Points on a hilly landscape, in no order, each with its height.
A ball rolls from a point to the lowest of its 2 nearest points, and stops where none of them is lower. Distance is the straight distance between rows; heights are no part of it.
K702: [-12 -32  14 -23  37 -43  -7 -28 -10   4  11   1   0  -5 -23 -11   8   8
 -11 -15 -24   5]  height 3.45
K976: [-11  -8  37   4  -2 -26  18  -1 -33  15  -7  10  38 -16 -44   1 -18   6
  22   7  25 -19]  height 1.67
K733: [-15  22  -3  -9  -5  -1   1 -22   5  17   1   9  -6 -10  47 -15 -21 -26
 -14 -10 -18  27]  height 9.40
K344: [ 22  43  -2  -5   5   6   1  -2   4  12   3   3  25 -25  16 -20 -24 -20
   9  43  -1  10]  height 3.66
K765: [ -5   5   0   4  -9 -10 -21  12 -16  18 -11  33   5   6 -31  -5  27  34
  17  20 -28  -6]  height 3.87
K388: [  6 -33   0 -25 -11  56 -14 -19  16  23   5  17  20  -8  13  13   6 -14
   5  -6  36   5]  height 3.06
K634: [-16  16 -29 -10  39 -30   0 -22 -20   0  -3  23  -1  16   3  -7  -6   9
   6   3 -13  16]  height 8.79
K597: [ -1 -15   6 -12  -8  10  -3 -23  14  10  21   0  -3   7  28 -27   5 -46
 -16  -2   3   6]  height 5.00
K264: [ -5   9   9   5 -24 -20  -5  15  10 -24   3 -23 -39   2  -7 -16  10   6
   1 -21  -7 -24]  height 2.46
K762: [ -4  -4   7   7   2 -16  15  14  16   4  10   7  18 -35 -11  -2  -6  33
  -5 -17 -10   4]  height 7.49
K98: [ -4  25  -6 -12  -9 -30   5   5  -1   8 -17  12   0   6  35  -6 -21  -9
   1  -1 -16  29]  height 9.22
K997: [  4 -27  -8  -1 -28  20  -7  12   0  -9  10   3  -8   0  11  -5  15  -5
  -8  14  22 -34]  height 2.18
K352: [ 10 -24  36  19  34 -23  -4  -6  -5  -7  -6 -34  -9  23 -37   7  -4  -5
   1 -24  -7 -13]  height 2.75
K801: [ 13 -13 -12   0  15 -30   3   6  -3 -12   6 -18   7  31  -2 -39  21  -7
 -14 -14  -4  -7]  height 1.20
K467: [  2 -23  48   0   7 -19  -6 -17 -37  16 -15 -13  18   1 -19  17   3 -13
  27   6   1  -7]  height 2.47
K680: [-15 -12   8  -7 -14  39 -24 -21  29 -11   5 -26 -27  17   9  18  10 -28
 -11  12  17  -4]  height 4.80
K125: [ -7  -9  17   2  -2  37 -25 -25   7  -4  -6 -13 -27  -2 -12  38   6  -9
  -1  15   8 -15]  height 4.62
K157: [ -8  32   5  20 -23  11 -13  -3  18 -17 -20 -28 -38   4  30  27   0 -13
   6  -2 -17  -6]  height 3.54
K813: [ -5 -26  32 -16  21 -29 -22 -27 -25   9  -7  -7  -7  -9 -30   6  10  -9
  21  -8 -23  -4]  height 2.85
K926: [ 16   6   4   2 -23   1 -31 -10   0  14  10  41   2   1   4 -25  31  12
  -2  39   0 -11]  height 5.32
K70: [ -5  27  -3  21 -29 -22  -6  50  13 -33 -13 -17 -25  -6 -23 -17   0  19
  23 -26  -2 -27]  height 1.65
K904: [ -1   4   2  18  14 -34  28  28  18  -9 -12 -14  -1   5 -25   0 -23  35
  -8 -49   4   0]  height 6.09
K215: [  4  17   2  13   4  38  -2  -2  13  -8   0 -27 -23 -10  22  28 -21 -17
   5  11  -8   7]  height 3.24
K903: [ 15  -6 -24 -17 -24  50   0  15  -5  -6  20  -1  -8   4  11  -6   5  -6
   8  24  48 -15]  height 2.59
K491: [ 24 -15  -6  21  21 -26  10  32 -19  -5 -18 -25  -5  46 -27   0   3  12
  23 -16  -7   5]  height 7.39
K468: [-29  -1   7 -22 -17  47   3 -18  31  -4   5   2 -37 -20  27  15 -14   3
 -12 -17   9   6]  height 3.55
K574: [ 10  -6 -27   4   2 -33  32  52   1 -16  -1  -1  -3   7 -20  -6  -4  42
   1 -33  -1 -10]  height 6.66
K254: [  1  -8 -22 -17 -29  18  16  -6   6  -1  15 -15 -11  -2  66   2   3 -22
 -17 -19   5  11]  height 3.10
K286: [ -4  11  14   6  -3   3 -24   2 -22  15 -19  15  10   1 -17  16   7   1
  41  28 -21   0]  height 4.20
K8: [  9 -21  13  -2  20 -30  -7   1  -8 -17   3 -27 -13  18 -10  -4   8 -20
   3  -4  -6 -11]  height 2.22
K290: [ 10  15  13  14   1   7  -6  -6  19  14  -5   0  19  -4  16  -6 -16 -28
 -14  20  -5   9]  height 3.37
K456: [-20  19   0  -1  -9  10  12  -7  21 -28  12 -25 -22   3   5  -6  -9  -7
 -23   0  24 -15]  height 4.17
K97: [ -1 -28 -36  17 -25   9  11  32 -10   1  -3  18  -3  12  -6  20  16  24
  -3 -14 -10  -1]  height 6.52
K901: [ -7 -31  -6  14 -36  20   1  24  -2   4 -16  18  -9   9   8  45   5  10
   5 -28   9  -3]  height 6.21
K885: [  0   6  -4 -46  -5  21  -6 -19  -2  14   6  32   7 -33  31 -29 -16  -4
   8   3  11   7]  height 4.27
K64: [ -6   7  11  16   8 -18 -30 -16  30  -2  -3  -4   6  14 -19 -22  23 -21
 -14  12 -19   0]  height 4.18
K486: [-29 -22  -2 -17   0  31   5 -18  11  24   4  26  23 -18 -10  15  -1  23
 -22  -2  12   5]  height 3.08
K582: [  2 -20 -15 -28  10  27  15 -13 -18  20  18  28  27 -16 -18   7   0  18
  -6  14  28   4]  height 2.65
K776: [ 12  13 -16   6  27  -7  17  -6  10   0  19 -28   5 -21   8  -5   5   7
 -24   3 -29  12]  height 1.19
K187: [ 11   7  20  -1  -5 -18  17  11 -16   2   2   6  29  -2 -25 -25 -25  -5
  11  18  22 -16]  height 1.21
K202: [ 30  -4 -16  21   2  14   7  19 -23  17   1   1  29  17 -10   8  17  -7
  15  36   5  13]  height 0.90
K703: [-23 -13 -11 -24 -13  63  -9 -22  28  15  -6   7  -3 -17  21   8 -13  -9
   3   0  21   9]  height 3.28
K35: [-22  28  16   2  24 -45  -3 -18  14 -11  -9   5  -8  14 -11   0 -14  28
 -16 -34 -21  23]  height 4.92
K10: [-29   5   3 -19  39 -35 -11 -30  -2 -18  -7   2 -17   6 -23 -23  -1  13
 -18 -13 -20   8]  height 4.21
K888: [ 12  18  14  32 -26 -16  -1  47  21 -26  -5  -6  -1  -3 -21 -25  -1  -5
   7   5   1 -28]  height 0.82
K317: [  5  21 -36 -22   7 -17  12   2 -26  -4  -4  21   2  25  27 -16 -11   0
   9   9  -6  24]  height 9.02
K653: [-18  26  12  12 -15   9  -9 -13  25  11 -18   7 -18  -1  31  33 -14  -6
  13  -7 -24  12]  height 3.85
K639: [ 26 -18 -20  17  -3  28 -17   0 -16   5  11  16  26  19 -11 -13  29  12
 -16  31  11  10]  height 1.53
K785: [-27 -14   9  -2  -9  42   1 -22  24  19  -9  15   5 -30  -1  34 -17  -6
 -14  -8  19  12]  height 3.42
K691: [ 16  -9   9  15  42 -20  20  -5   1 -17   6 -44   2   7 -38  15  -5  14
  -5 -12  11  -7]  height 3.29
K980: [ -5  -2   8   6   3 -18  -8   7 -20  26   1  40  33   9 -25 -21  25  13
  -9  23  -6   4]  height 3.36
K2: [  0  -6  -5 -20  36 -31  -2 -28 -37  12  -6  14  14   2  -2   7  11  11
  21  -7 -36  19]  height 8.52
K837: [-30  35  -4 -16 -18  29  11 -23  34 -17   9 -14 -28 -16  17   2 -27  -4
 -21 -10  22  11]  height 3.84
K305: [-20 -12   0  -4 -26  34 -19 -25  21  -7   3   0 -17  25  21 -15  19 -34
 -29  -3  19   3]  height 5.04
K971: [  8 -20  -9  29  -4   1  16  45   5   5   7   4  17 -30 -29   9   5  32
   1 -16  -4  -7]  height 7.12
K936: [ 17  25  -7  21   1  -2  22  27   8  -7 -11 -22  -2  -4  37  33 -30   9
   8 -13 -13  17]  height 2.61
K250: [  4  -5  24  -1  -8  10 -18  -2 -15   1  -6  -5 -12 -17  -8  20  -1  -8
  26  20   0 -22]  height 4.41
K386: [ -8  36   3 -19  11  11  -3 -21 -16  11   0  25  24 -30  29 -10 -30 -15
  13  11   0  16]  height 3.94
K186: [  0  25   4   6  21 -45  21   9  12 -33 -13  -6 -11  19  -7   6 -27  40
  -6 -56 -13  18]  height 5.53
K611: [ -6  -6   6   4 -33  29 -26   9  -3   6   5  40  -4 -21  -1  -2  26   9
  11  28   1 -13]  height 5.66
K523: [ -2  -9   9 -33  -4  20 -15 -31  15  18  11  18   0 -32  45 -39   1 -31
  -4   2   2  22]  height 4.63
K416: [  7  24 -14   5  -5   1  30   8  12   4  11 -12 -10 -17  39   0 -10  11
 -12 -10 -31  16]  height 2.01
K257: [  3 -23 -17 -12   2   3  11 -19   1 -10  32 -35 -29  -1  37   6  17 -26
 -20 -17   0  -1]  height 2.76
K103: [ -7   0  16  -1 -30 -10 -17 -11  14 -31   5 -23 -46   6  15 -14  10 -25
  -8   1  -7 -25]  height 3.07
K744: [ 14  -6 -12  14   3 -26  15  48 -19  -9 -21  -5  11  16 -15  12 -10  17
  28 -24   0  -6]  height 7.10
K499: [  4 -24 -22  25   4  17  13  22  -4   3   1  -5  11  -2 -17  45  11  26
   2  -4  -5  -6]  height 6.80
K474: [  4  28  -7 -12   3 -20   9   7 -20 -15   4  15  11   6 -22 -14 -11 -10
  17  37  32 -15]  height 0.76
K67: [ 21  10  -7   5  23 -36   1  18 -25   2 -36   7  12  49 -25   1  -5  10
  26  -2 -16  20]  height 7.66
K238: [ -8 -26  -5   6 -39  31 -16  20   2  23 -20  36   1  -4   5  28  15  -1
  14   9  -7  -5]  height 5.93
K905: [-10  -2   9   6  32  -6   9 -22  10 -20  12 -27 -15   3 -24  17 -25  -3
 -22 -11  30 -11]  height 3.77
K431: [ -5   0 -15   3   5  -6   3  -7   0 -29  13 -29 -18  26 -22  -1   2 -16
 -37  -7  20 -18]  height 4.24
K647: [ 25  18 -20  -1  16   6   2  17 -28  -5  -8   3  30  13 -12 -14  -3  -6
  26  44  19   4]  height 1.22
K712: [  1 -10 -13 -13  30  -3   7 -12   0 -13  39 -29  -9 -19  11  -8   4   0
 -23 -11   4  -3]  height 2.07
K988: [ 15  19  -6  13   6 -18 -26 -13   5  -3   5  16   0   6  -2 -40  28   1
 -10  19 -10   0]  height 4.76
K278: [ 15 -24 -19  -9   5  32   7 -11  -7  11  23  22  33  12   4  -8  20   0
 -20  15  29   2]  height 2.14
K937: [ -4   5  14  37 -12  -7  -4  -2  25  10 -13  -5  10  18  -1  -8   4 -27
 -19   5 -23  20]  height 3.72
K867: [ -9  -5   6 -20  39 -23 -14 -16 -25  15  -6  -1  -9 -16 -20  10  20  38
  16 -18 -47   5]  height 8.24
K853: [ 23 -16   5  15 -31  -5   3  42  -3 -20   5  -6   4  -5  -9 -10   3 -15
   3  10  26 -30]  height 1.57
K698: [  1  -1 -13  -4   3 -32  11   9  -3  -1   1  22  14  19 -17 -27  10  13
 -22   2   1   0]  height 2.50
K349: [  4 -14  -2 -18  -7  52  -9  -3  -8   8  -3  10   6  13  10  16   3 -24
   9  18  45  -5]  height 2.83
K707: [ -5   2  15  -7  19 -28  -5   7   7   5  -2   1  -9 -28  -9  -3   5  19
   6 -11 -41  -7]  height 7.88
K440: [ 16  23  -4  21 -14  25  11  14  15  -1  -6  -3   2 -12  39  19 -21 -14
  19   9   8   8]  height 2.99
K659: [  3  25 -28  -1  -2  16  33   6   7   5  13 -31  -5   0  54   0  -9  -9
 -15 -14   5   8]  height 2.60
K816: [  6  -6  42  -3  -5 -19   9  -3 -43  31 -16   3  39 -16 -31  12   0  11
  36   7 -12 -10]  height 2.09

Call two points neighbours if one is among the 2 nearest of the other. Go from one point of each pair to the other, from neighbour to neighbour, staying as low as possible. Name the highest point that can't be avoided.
K474 / K801: K431
K290 / K202: K305
K474 / K888: K785
K474 / K202: K647

For each start below, name the point where the ball stops.
K98: K290
K491: K474
K456: K888
K971: K290
K67: K474
K680: K801
K702: K474
